Each scene shows the same named points in several views. A view is turned or mirrored, shifted and resized as a whole, has a little noise and may leave points out.
In the rows, zero is written as 128.

Scene 1
View 1
Z_447: [118 148 144 128 145 128 135 145 139 124 105 121 109 110 121 122 168 131
 109 126 130 144 133 147 119  98 117 116 164 133 103 131]
Z_959: [135 154 143 108 128 128 129 143 136 131 118 139 125 125 132 139 151 132
 114 130 114 138 149 140 109  98 141 137 145  90 125 141]
Z_210: [124 155 135 122 137 131 134 132 148 130 120 128 112 121 119 122 155 119
 110 123 117 135 132 142 120 109 129 118 147 126 114 118]
Z_439: [124 137 157 133 145 120 128 133 116 102 122 142 137 126 118 137 155 130
 118 114 130 147 131 157 127  91 136 134 170 142 121 124]
Z_866: [138 143 137  99 124 135 135 133 116 143 127 151 140 121 136 138 131 124
 131 127  88 148 155 127 115 106 144 130 131  97 128 135]
Z_801: [138 141 133 105 119 130 139 126 132 138 135 146 135 117 129 135 125 122
 128 131  83 143 154 130 114 113 142 130 125 109 121 127]
Z_238: [ 99 145 146  99 147 130 146 136 150 111 111 142  96 118 130 116 156 121
 100 129 123 127 126 151 120 123 128 114 140 133 111 104]
Z_94: [133 146 133  94 129 140 136 120 112 141 136 162 140 131 133 133 121 110
 133 119  84 143 146 124 125 117 150 123 124 107 136 115]
Z_778: [125 142 151 106 138 128 133 132 114 116 125 157 137 131 131 138 140 126
 122 121 112 142 140 144 122 102 146 135 146 114 131 125]
Z_807: [132 124 140 128 110 108 144 118 168 107 149 122 124 103 110 130 125 129
 119 142  87 137 149 154 110 122 135 141 126 146  98 112]
Z_817: [148 128 143 121 117 121 132 123 111 127 142 148 160 116 124 146 119 131
 140 126  82 156 159 136 117 100 148 143 139 120 122 135]
Z_949: [131 138 144 117 131 127 135 133 123 125 124 140 134 115 127 133 141 129
 124 126 103 148 147 141 118 103 135 128 145 122 115 130]
Z_639: [136 144 135 135 120 117 134 121 165 120 143 121 121 119 107 128 139 120
 114 130 103 133 138 150 118 115 135 132 139 140 111 110]
Z_739: [151 136 129 109 112 132 137 121 119 150 144 146 151 113 128 138 113 121
 144 130  65 154 164 121 117 112 144 132 121 109 122 132]
Z_574: [132 143 149 150 143 121 125 127 124 109 128 130 138 128 108 135 155 124
 118 111 130 145 129 157 131  92 133 129 174 152 119 121]
Z_23: [125 179 124 123 149 146 128 140 145 155 108 125 100 133 119 114 171 105
 103 113 129 130 125 131 127 104 123 100 155 114 123 116]
Z_444: [137 162 149 105 140 135 123 144 106 133 114 157 140 144 136 145 154 127
 120 113 125 142 143 135 119  86 150 136 157  83 145 143]
Z_250: [120 129 145 137 140 124 139 138 121 120 112 123 126  97 122 125 153 135
 123 128 111 158 141 147 121 100 116 117 162 151  93 134]
View 2
Z_778: [101 150 123  91 119 117 123 169  76 146 125 130  93 148 103 137 150 116
 115 110  82 122 159 124  84 105 147 123  76 106 131 117]
Z_444: [ 89 133 132  77 143 117 118 164  75 161 123 152  82 167  87 123 149 141
 120 121  56 172 160 132  73  98 139 129  61  85 134 124]
Z_807: [136 166 115  76 113 120 130 128 102  99 134 109 105 123 143 137 140  67
 105  99 116  73 127  99 132 143 164 142 133 121 121 119]
Z_238: [112 129 119 106 117 125 127 188  79 147 130 111  97  78  87  96 141 105
 118 121  94  57 154 123  98 113 160 147 104  84 110 143]
Z_439: [118 154 167  89  95 118 136 186  66 152 135 146 127 145  91 118 157  94
 124  89  92 117 163 115 107 112 140 123  75 109 120 133]
Z_739: [ 76 153  87  71 123 106 120 114 103 123 136 114  77 178 175 161 136 126
 120 118 103 142 142 121  92 113 161 128 115 108 123  86]
Z_574: [112 163 180  79  91 112 140 167  64 155 145 150 137 142 102 100 158  90
 125  83  96 119 162 108 128 111 143 133  79 110 115 135]
Z_210: [100 137 136  82 122 116 131 153  83 148 140 127 104 107 108  88 140 110
 121 112  90 101 149 115 118 116 156 156 106  83 110 138]
Z_959: [112 127 122  71 148 124 123 155  90 134 123 139  83 144  97 119 140 119
 116 120  70 146 142 122  90 123 146 142  97  80 124 131]
Z_447: [116 115 159  84 110 126 137 187  79 147 141 138 122 113  95  86 142 105
 134 103  96 112 154 118 113 130 144 152 115  70  95 146]
Z_949: [104 138 128  82 115 118 128 162  87 137 133 130 102 148 124 131 141 109
 124 106  96 125 151 120  98 120 149 131 105  97 114 116]
Z_817: [100 162 117  72 112 111 125 135  91 124 131 129  96 189 151 167 147 107
 118  99 100 148 147 117  95 117 149 116  99 121 129  93]
Z_23: [ 69 120 142  77 133 111 130 151  76 176 151 136  99  90  98  49 139 139
 130 128  76 118 157 123 119  99 160 174  99  57  98 150]
Z_801: [ 91 146  94  77 130 115 121 131  97 127 131 114  79 150 146 142 136 120
 116 122  92 121 142 122  95 115 160 137 112 100 123 104]
Z_250: [114 122 160  86  85 122 140 189  84 138 145 133 134 140 126 114 143  96
 142  88 119 112 155 118 113 133 143 136 126  85  89 125]
View 3
Z_94: [105 163 139 165  88 159 101 158 117 102 167 159 110  74 133 133 149 125
 150 124 185  84  69 111 151  87 137 160  76 149 147 117]
Z_817: [127 146 127 158 106 208  89 193 111 108 118 187 119  92 147 130 157 145
 137 127 145  93  69 116 140 108 133 114  66 133 161 154]
Z_778: [129 128 145 147 107 173 115 140  99 128 160 169 110 108 149 136 144 151
 151 126 156  97 113 107 125 114 148 149 102 135 153 124]
Z_238: [143 138 159 130 109 127 141 107 102 156 128 129 106 123 119 184 140 130
 132 173 174 101 160  93 120 129 163 208 119 139 105 119]
Z_447: [131 129 137 115 137 169 119 122 106 143  99 137 139 111 118 152 144 173
 129 168 136 119 177  77 112 120 186 187 135 135 118 144]
Z_439: [127 114 122 126 122 190 132 128  84 156 134 180 126 126 132 124 151 168
 136 139 134 105 151  97 118 144 158 146 126 107 159 141]
Z_949: [130 139 139 143 117 182 105 157 111 121 119 159 123  98 134 143 149 153
 136 143 147 102 118  99 128 111 156 154  97 139 137 140]
Z_807: [156 159 139 133  95 178 110 171 114 151  57 158 104 137 136 185 158 106
 101 196 169 107  95 116 148 144 136 159  64 126 128 186]
Z_444: [113 119 153 141 117 185  86 127 102 104 196 156 119  98 175 109 142 188
 169 108 146 120 117  93 120  76 170 152 120 156 170 123]
Z_23: [ 86 154 127 110 117 143 104  90 112 129 144 107 144  91 114 126 146 165
 134 168 181 130 157  63 138  82 197 232 145 155 131 140]
Z_250: [135 132 122 132 141 191 125 159 109 139  72 162 145  95  96 147 151 166
 120 161 121  96 161  84 116 136 169 156 115 123 118 143]
Z_866: [122 150 152 161 107 180  79 169 123  88 152 153 116  78 155 138 147 153
 155 123 160 100  80 104 135  73 151 149  79 165 146 131]
Z_210: [119 147 134 121 112 158 112 121 109 139 117 132 127 111 127 149 148 148
 125 173 170 117 139  86 134 111 172 195 116 139 130 152]
Z_639: [128 155 127 114  96 178 103 139 104 155  86 146 115 138 143 157 160 126
 105 195 176 124 107 103 152 133 151 176  87 125 149 190]
Z_959: [138 132 164 134 118 180  82 139 113 110 143 138 115 108 172 148 144 172
 150 144 150 129 120  95 121  83 173 166 104 162 144 149]
Z_739: [116 173 134 168  97 191  74 200 132  85 115 164 119  66 137 137 154 128
 137 135 167  91  50 111 157  81 135 138  51 156 145 149]
View 4
Z_801: [107 115 119  91 132 160 141 129 156 152 123 150 113  96 127 133 108  93
 137 129 127 128 142 101 153 141 162 106 103 140  90 136]
Z_949: [145 127 118 103 134 148 117 148 140 132 130 154  98  92 146 146 108 109
 148 140 129 131 140  93 154 137 170  92 122 126 106 130]
Z_959: [154 130  87 110 145 141 135 141 137 129 117 140 118  79 141 143 116  92
 154 143 113 120 152  95 152 126 148  56 101 138  97 113]
Z_817: [123  91 126  97 111 186 116 149 149 142 132 162 123  70 152 145 113 105
 151 127 118 105 138 103 138 150 180 133 121 129  92 139]
Z_210: [151 176 113 108 136 137 121 128 145 143 128 146  86 108 130 146 111 111
 134 145 148 156 143  88 152 122 152  56 123 123 124 114]
Z_94: [100 106 121  72 129 145 159 119 158 155 142 129 128  99 115 165 105 105
 153 116 123 128 124 103 166 151 151 119 118 132  99 139]
Z_444: [173 109  85  97 139 131 147 144 138 123 139 115 147  64 143 183 113 108
 184 128  99 104 141  99 157 137 133  60 118 128 112 109]
Z_238: [129 181 101  98 158 111 134 131 118 127 132 152  60 133 126 158 121 125
 133 167 153 181 126  88 179 125 153  47 117 113 105 132]
Z_807: [ 92 161 121 113 117 201 100 127 132 156 108 192  68 107 144 111 133 112
 104 159 159 155 141  91 135 128 184 101 111 116  82 142]
Z_639: [119 178 114 115 113 195 107 118 142 161 115 171  89  98 141 130 132 114
 112 148 159 150 143  88 129 122 163  72 122 110 106 120]
Z_439: [177 148 109 111 121 153  96 157 117 120 147 155  94  84 164 183 125 142
 159 154 138 139 130  88 148 137 166  74 149  96 122 123]
Z_866: [123  97 111  87 137 144 146 139 156 140 128 138 124  85 129 143 101  90
 155 124 111 114 142 103 157 143 159 107 103 144  91 133]
Z_739: [ 98  91 136  87 118 174 139 131 173 159 125 150 126  85 126 126  96  83
 140 111 119 109 143 105 146 149 173 140 106 149  90 142]
Z_23: [178 193 116 104 147 104 137 117 167 148 132 117  97 116 113 158  94 101
 139 125 147 159 150  84 160 116 127  27 130 131 156  95]
Z_447: [188 176 115 119 147 119 100 156 133 119 128 155  69 106 147 143 106 114
 141 157 144 156 150  84 157 120 166  45 128 124 131 113]
Z_250: [179 151 140 115 134 134  83 171 139 118 133 173  60 104 157 136  96 115
 140 151 146 149 147  87 151 133 194  89 137 126 128 131]
Z_778: [142 120  95  93 137 143 136 141 124 128 141 138 117  85 143 181 123 123
 165 142 120 128 125  97 163 142 151  82 123 115  97 130]
Z_574: [182 166 122 115 107 166  87 150 130 133 148 157  93  85 162 179 123 143
 150 147 150 142 134  84 135 132 167  73 159  92 140 114]
View 5
Z_959: [131 131 122 114 133 124 118 143 150 131 139 154 119 130 115 126 118 142
 104 132 127 119 148 128 138 132 129 144 108 140 133 110]
Z_447: [126 145 121 130 130 120 116 136 162 121 149 151 145 142 123 103 102 124
 103 149 103 131 134 128 149 135 124 160 109 135 158  85]
Z_444: [128 134 125 116 136 127 105 172 145 128 143 147 124 146 110 131 136 156
 113 138 128  94 148 130 158 138 126 125 106 136 135 120]
Z_574: [151 153 113 133 129 130  98 153 142 107 163 135 133 146 116 103 108 147
 113 154 114 123 115 117 132 152 126 150 115 136 173  89]
Z_949: [137 134 122 122 131 126 122 137 140 126 146 149 122 133 112 118 106 135
 120 137 126 127 129 131 139 150 119 136 116 133 149 112]
Z_23: [135 143 146 116 120 101 119 144 161 131 165 148 133 155 145 107 113 137
 111 162  90 123 146 139 176 122 135 144 112 152 147  86]
Z_801: [146 127 134 110 128 120 132 127 134 137 147 153 105 127 116 129 108 137
 128 131 133 132 135 137 136 149 121 122 120 140 136 125]
Z_238: [131 147 136 121 105 109 114 130 166 120 160 156 155 135 117 110 108 102
 127 138 106 142 139 135 142 114 129 137 121 138 159 102]
Z_210: [142 143 132 119 120 113 118 133 152 124 158 149 130 139 128 110 106 130
 115 147 108 135 136 131 144 131 131 145 116 145 153  95]
Z_639: [164 141 125 118 117 118 116 120 142 122 164 145 110 126 126 112 100 136
 116 140 121 151 127 122 109 134 136 148 122 152 156  95]
Z_807: [161 137 120 120 118 122 126 103 138 123 156 151 111 112 116 114  90 121
 122 129 132 161 121 124  97 141 128 146 128 143 155 106]
Z_817: [151 128 117 119 140 136 124 138 121 129 142 145 101 128 104 128 107 151
 125 132 145 123 120 128 124 170 112 124 120 131 145 127]
Z_94: [147 128 143 108 122 117 126 140 128 136 155 149 111 137 114 131 117 141
 145 136 132 122 132 144 151 152 117 102 125 137 140 136]
Z_778: [139 138 125 120 125 127 108 153 141 121 149 147 131 137 104 124 121 136
 127 134 129 116 132 130 138 143 122 123 118 133 150 121]
Z_866: [135 126 132 111 135 124 129 139 134 140 140 154 109 132 112 132 115 142
 126 130 134 119 139 139 148 152 116 119 117 135 132 130]

In a view up to two points have been moved. Name them for each view, in the order of its rows, or write none.
view 1 => Z_639
view 2 => none
view 3 => Z_866
view 4 => Z_778
view 5 => Z_959

Scene 2
View 1
Z_804: [183 154 146 147 120 150 150 151 128 118 137 177 126 141 153 120 157 148
 120  96 125 115 164 105 108  87 155 119 109 108 135 153]
Z_169: [149 156 182 147 126 155 131 177 133 101 108 152 115 125 138 103 118 171
 142  94 122 126 150 114 126 129 105 106 130 146 147 164]
Z_407: [151 141 167 115 123 162 147 144 127 116 135 168 131 135 180 125 128 131
 138 108 128 138 161 112 111  88 145 123 115 130 129 143]
Z_618: [125 158 166 111 108 160 145 124  97 113 146 176 109 143 115 130 123 142
 139  94 111 145 139 120 131 138 115 120 124 170 112 151]
Z_654: [141 156 180 137 118 142 138 152 110  96 118 156 114 121 146 105 129 138
 145  97 106 151 155 130 118 115 108 109 122 149 130 154]
Z_675: [142 131 174 101 134 149 155 152 127 137 128 153 118 123 194 136  95 134
 167 118 137 120 152 126 142  92 132 112 107 143 127 148]
Z_219: [131 160 155 105 104 171 153 121 104 124 151 184 125 152 133 143 127 140
 137 103 121 137 150 112 126 120 138 117 123 165 104 147]
Z_805: [131 149 157  97 110 156 163 126 103 135 143 172 122 139 165 151 110 127
 158 117 124 128 156 125 139 104 139 110 111 166 101 146]
Z_816: [187 166 141 162 114 151 157 170 135 117 117 170 140 136 170 119 156 150
 129 109 124 107 185 105 105  75 158  99 114 113 130 160]
Z_409: [150 131 190 126 144 135 144 179 137 123 104 136 109 106 192 114  93 147
 171 111 133 118 154 133 140  96 112 105 109 133 148 157]
Z_45: [148 150 157 118 123 136 159 137 103 141 144 166  90 132 122 137 107 158
 156  99 123 102 131 129 162 132 115 111 104 159 119 161]
Z_4: [175 173 124 148 106 123 166 118  85 129 156 187  95 143  93 132 162 148
 126  86 102 109 145 127 138 117 135 114  96 137 109 161]
Z_366: [125 148 179 105 118 172 149 153 127 121 120 159 133 132 176 133  98 142
 158 118 131 136 160 116 128 110 126 104 130 166 119 151]
Z_54: [163 141 168 130 130 139 147 155 125 116 126 159 113 122 170 115 129 138
 145 103 122 127 155 125 121  92 131 117 106 121 138 151]
Z_736: [157 165 125 116 106 136 180 119  91 157 154 184 105 146 126 162 122 147
 154 110 123  91 148 126 162 111 145 102  98 163  92 159]
Z_374: [141 139 172 109 128 144 150 141 112 127 136 160 106 127 158 129 107 139
 157 104 124 127 142 129 141 111 121 117 109 148 126 150]
View 2
Z_45: [141 145  96 138 106 159 133 138 149 124 114 121 147 148 163 153 116 119
 136 148 137 128 106 133 124 159 121 131 121 111 116 128]
Z_804: [152 142 101 128 126 117 144 120 144 109 124 145 146 139 136 119 113 107
  94 126 131 120 117 125 165 161  88  97 148  96 126 110]
Z_54: [160 142 107 135 124 125 139 135 132 115 134 142 143 120 140 137 109 111
  99 137 145 119 114 123 158 148 114 118 132 109 115 108]
Z_654: [157 141  88 132 122 122 160 139 139 120 133 140 146 105 141 135 115 103
 126 147 167 143 108 111 137 147 130 132 138 115 121 119]
Z_407: [165 145 109 143 126 117 130 125 140 115 127 151 130 127 126 132 114 118
 105 135 153 132 121 123 158 138 102 109 128 114 124  99]
Z_219: [144 146  94 145 117 133 129 122 163 119 111 143 128 147 134 131 125 122
 143 141 159 154 112 126 133 142 101 108 125 114 138 121]
Z_816: [160 139  97 114 134 108 144 122 139  96 136 134 155 149 133 127 109 103
  83 143 138 121 117 118 183 155  76 100 149 102 127 114]
Z_169: [169 144  84 121 119 116 174 131 134 122 120 128 156 121 145 150 109  95
 112 151 151 133 116 119 130 156 115 142 151 121 120 114]
Z_366: [173 146  99 141 120 119 133 131 142 118 124 134 131 137 129 156 115 119
 123 160 168 145 121 120 140 127 109 133 120 135 127 105]
Z_374: [156 144 107 145 115 141 131 138 140 122 124 136 137 129 145 149 113 120
 123 145 149 130 113 128 137 144 123 129 119 119 115 112]
Z_675: [171 144 115 145 118 133 117 136 133 119 127 133 133 140 138 160 109 126
 109 153 150 125 123 129 151 131 112 131 112 129 114 100]
Z_805: [150 143 106 149 118 139 110 134 153 114 125 138 128 148 137 143 121 131
 135 152 161 144 112 125 146 130 110 115 109 120 128 117]
Z_409: [181 142 112 133 120 127 141 146 116 120 139 127 149 118 145 168 101 111
  92 158 148 112 120 122 153 138 126 148 124 130 102 100]
Z_4: [113 139  87 129 115 157 137 132 163 110 121 134 154 150 162 113 122 113
 135 129 130 129  94 126 145 176 104  95 138  81 126 144]
View 3
Z_169: [124 130 134 123 107 134 132 118 113 144 110  99 119 139 123 117 142 113
 127 134 110 109 139 123 153 145 151 128 118 137  97 134]
Z_45: [116 123 148  97  99 104 137 126 135 146 115 133 126 123 129 124 118 115
 139 113 104 107 152 125 138 141 126  99 124 128 133 117]
Z_736: [108 119 156  86 102 100 149 133 153 132 100 123 129 113 132 138 105 117
 128  98 102 121 163 140 130 142 113  98 144 105 153 106]
Z_675: [127 119 149 119 126 124 137 112 111 133 107 118 136  95 129 114 130 108
 119 114 118 117 136 119 127 104 130 132 129 130 145 116]
Z_4: [103 122 139  88  83 110 157 146 143 143 103  99 127 121 126 168  98 133
 132 124  99 113 162 131 137 169 128  94 125  97 129 113]
Z_804: [107 127 115 115 106 143 153 133 125 135  95  69 130 106 119 152 117 132
 114 135 117 129 153 131 136 137 139 128 122 110 132 126]
Z_409: [142 120 140 129 123 131 141 101  91 145 117 110 128 117 122 105 137 110
 120 118 120 114 130 106 127 119 137 140 115 148 133 121]
Z_374: [120 119 150 110 112 119 133 122 117 140 110 122 133 102 130 124 126 112
 129 122 110 106 137 118 136 121 136 118 125 124 128 117]
Z_618: [106 123 161 100 100 111 123 138 137 135 103 125 132 110 138 138 128 109
 134 134 100  96 138 132 157 136 144 105 133 106 100 119]
Z_654: [128 122 155 117 105 125 135 124 104 141 106 104 128 121 131 134 135 110
 124 139 106  97 125 115 147 142 152 126 122 117  93 120]
Z_816: [119 127 121 122 117 148 163 124 119 128  90  56 125 121 119 145 122 127
 101 124 119 140 153 134 132 145 137 144 133 109 135 123]
Z_366: [121 123 160 118 126 126 126 118 122 125  98 115 131 107 136 111 143  99
 117 121 112 113 132 132 145 112 140 134 141 121 117 120]
Z_219: [100 123 157 100 109 118 127 139 146 125  93 115 136 100 137 139 126 110
 125 129 104 108 144 141 151 125 138 111 143  99 116 117]
Z_805: [114 117 167 103 118 113 134 128 132 125  96 123 138  93 138 131 123 105
 120 115 107 112 139 132 136 115 129 119 145 105 135 107]
View 4
Z_736: [ 70 167  82  98 126 117  68 140 132 173 141  76 126 131 177 119 143 127
 143 136  63 116 169 167  98 113 137 194 120 133 174 100]
Z_4: [ 80 212 101 114 127  85 103 157 143 147 128  56 173 111 151 139 112 127
 149 141  48 124 149 171  95  77 134 162 144 102 196 123]
Z_54: [104 149 119 125 152 119 148 117 108 105 135 101 164 108 133 164 112 156
  97 139 101 130 142 161 144 123 148 136  94 125 121 125]
Z_618: [ 94 191  61 103 114 116 112 136  98 139 135  99 136 172 149 159 145 119
 110 156 122 123 154 166 109  77 149 138 110  98 167 169]
Z_169: [101 179 105 147 144 150 149 127  84  90 159  99 147 132 121 161  88 142
 121 132 138 158 142 171 127  82 152 118  99 113 117 161]
Z_804: [ 98 161 120 115 146 108 136 135 114 129 140  65 175  73 116 145  93 174
  81 117  64 138 152 177 126 107 148 113  99 108 149 117]
Z_654: [110 175 103 126 138 136 147 122 101  91 140 107 164 161 132 181 115 122
 116 154 128 134 126 175 134  87 148 126  89 110 133 175]
Z_675: [100 118 101 114 150 136 124 103 102 123 140 124 125 131 155 152 143 153
  95 141 126 122 157 150 150 151 149 165  78 147 106 111]
Z_374: [ 96 155  89 120 137 120 125 119 103 119 136 116 134 140 154 157 138 138
 113 149 125 124 153 150 133 119 148 160 103 127 126 130]
Z_409: [103 129 126 148 165 154 150  99  94  79 149 131 137 125 144 166 109 148
 119 138 145 143 141 149 157 141 149 161  83 152  77 123]
Z_805: [ 95 137  78  87 129 128  96 117 112 154 134 104 129 156 162 149 165 132
  96 151  99 106 159 170 125 126 147 160  81 129 151 127]
Z_816: [100 137 143 116 158 148 127 128 117 124 154  53 180  74 108 141  79 173
  90 106  51 145 142 202 129 112 145 112  74 125 138 115]
Z_45: [ 77 186  80 129 131 117 105 134 110 131 145 104 119 140 171 139 128 125
 153 144 118 134 164 145 108 100 141 186 133 129 141 122]
Z_219: [ 93 166  63  86 117 121 100 133 103 162 137  87 133 154 146 145 152 136
  89 143 101 117 164 174 110  95 149 130  95 103 170 148]
Z_407: [108 137 102  98 144 113 137 116 105 130 128  99 157 116 129 162 137 162
  64 139  98 118 151 167 143 127 152 122  79 116 136 129]
View 5
Z_736: [118 132 144  96 106 146  99 143 100 119 149 129  81 136 158  74 101 213
 104 133 173 137  76 122 121 113 120 125 166 177 139 139]
Z_54: [133 100 138 112  66 121  82 142 134 132 144 129  94 106 117  85 147 149
  68  81 107 154 120 123 117 109 139 144  85 115 120 145]
Z_805: [120 132 130  91  97 128 107 136 104 135 137 122  78 136 119  92 154 186
  86 137 159 177  81 137 123 109 155 149 119 144 156 134]
Z_4: [159 110 148 109 105 128 114 135 115 142 165 113  74  94 176  79  76 221
  71 106 134 133 122 109 109 116  87 138 164 175 102 165]
Z_169: [120 101 133  98  72 119  71 112 151 159 171 114  93 104 117 147 149 138
  68 103  97 108 120  78  85 103 126 148  85 101 131 158]
Z_654: [137 124 129 101  90 107  89 107 151 168 160 109  78  97 116 127 151 150
  49 112 101 157 122 112  82 106 134 159  85 119 143 162]
Z_816: [139  81 122 122  17 113  85 160 137 117 141 145  63  86 112 101 114 182
  80  79 153 124 153 103 146 102 123 122  91 104  88 128]
Z_366: [108 123 123  88  75 122  90 129 124 144 145 122  82 133  94 127 179 154
  83 132 144 157  88 114 112 102 166 151  87 107 160 131]
Z_409: [ 93 121 138 112  67 134  39 131 157 125 144 141 110 124 104  93 165 105
  78  78  95 139  97 125  99 102 156 135  63 105 153 140]
Z_618: [141 121 137  79 119 119 124 111 108 170 167  93  81 118 137 127 149 189
  67 143 126 159  94 103  93 113 130 168 129 142 148 163]
Z_219: [142 111 134  80  96 122 131 132  94 151 153 104  74 124 127 118 150 202
  79 143 152 162  94 107 118 112 139 161 132 138 138 145]
Z_675: [102 121 138  99  76 137  73 147 122 119 134 135 103 140 105  79 173 138
  91 101 126 163  81 137 123 106 168 139  86 119 155 129]
Z_45: [110 131 154  94 122 148  79 122 122 139 164 115 108 132 157  91 125 164
  86 117 112 127  76 109  87 112 120 142 139 160 151 160]
Z_407: [139  93 133  99  59 117 110 150 113 134 138 122  83 113 103  93 167 164
  73  98 128 173 116 124 137 109 155 153  87 107 122 137]
Z_804: [155  71 139 112  43 118 107 161 116 126 148 126  82  92 127  89 124 184
  74  76 127 135 142 103 142 111 122 140 106 115  88 142]
View 6
Z_409: [138 111 119 101 131 169 137  99 122 132 167 118 124 109 111 143  94 128
 121 153 132 126 104 114 143 103 157 148 103 154 137 132]
Z_4: [156 126 121 152 126 136 116 123 125 113 132 165 128 145 144 113  97  96
 162 138 138 137 133 110 117 150 121 104 112 127 152 123]
Z_654: [149 118 134 121 129 133 133 109 139 117 156 131 130 133 115 131  81 134
 123 140 125 143 137 100 123 108 142 143  96 142 139 119]
Z_618: [143 136 144 145 127 118 133 114 145 116 156 138 127 151 126 129 102 124
 131 144 124 160 140 110 138 135 131 132  99 127 142 126]
Z_407: [121 120 137 133 130 153 124 129 120 124 150 138 127 126 129 137 104 120
 123 145 141 134 138 118 132 110 154 164 110 131 150 135]
Z_45: [149 130 124 132 128 141 134 101 136 124 159 135 122 138 128 129 108 110
 147 151 128 147 109 117 149 147 131 111 105 137 139 132]
Z_804: [123 107 122 137 131 156 114 135 119 113 133 149 125 125 139 124 102 101
 141 138 140 118 127 106 113 114 142 153 119 124 159 129]
Z_54: [134 115 123 122 130 158 123 119 116 124 150 134 124 122 124 131  94 120
 133 144 139 127 127 112 127 107 152 148 108 140 148 131]
Z_805: [136 137 145 143 126 149 138 118 128 133 160 151 133 132 134 147 114 119
 121 154 141 151 137 133 150 139 143 141 104 136 139 139]
Z_736: [147 135 127 152 124 152 135 115 130 128 149 166 132 134 149 138 119  94
 143 153 140 145 119 132 146 168 124 111 111 132 143 136]
Z_366: [128 125 142 127 129 148 146 112 143 126 167 134 134 123 125 151 108 127
 105 152 126 146 126 120 145 119 145 160 101 137 138 133]
Z_374: [138 129 133 127 128 147 132 108 126 129 161 129 123 132 121 137 103 124
 132 151 135 145 123 119 147 126 147 136 103 140 140 133]
Z_169: [138 106 123 113 132 136 136 106 150 109 156 122 126 124 118 130  90 121
 124 140 112 132 110  90 124 107 135 146 103 135 143 118]

In a view up to two points have been moved. Name them for each view, in the order of its rows, or write none.
view 1 => Z_654
view 2 => Z_675
view 3 => none
view 4 => Z_169, Z_407
view 5 => Z_45
view 6 => none
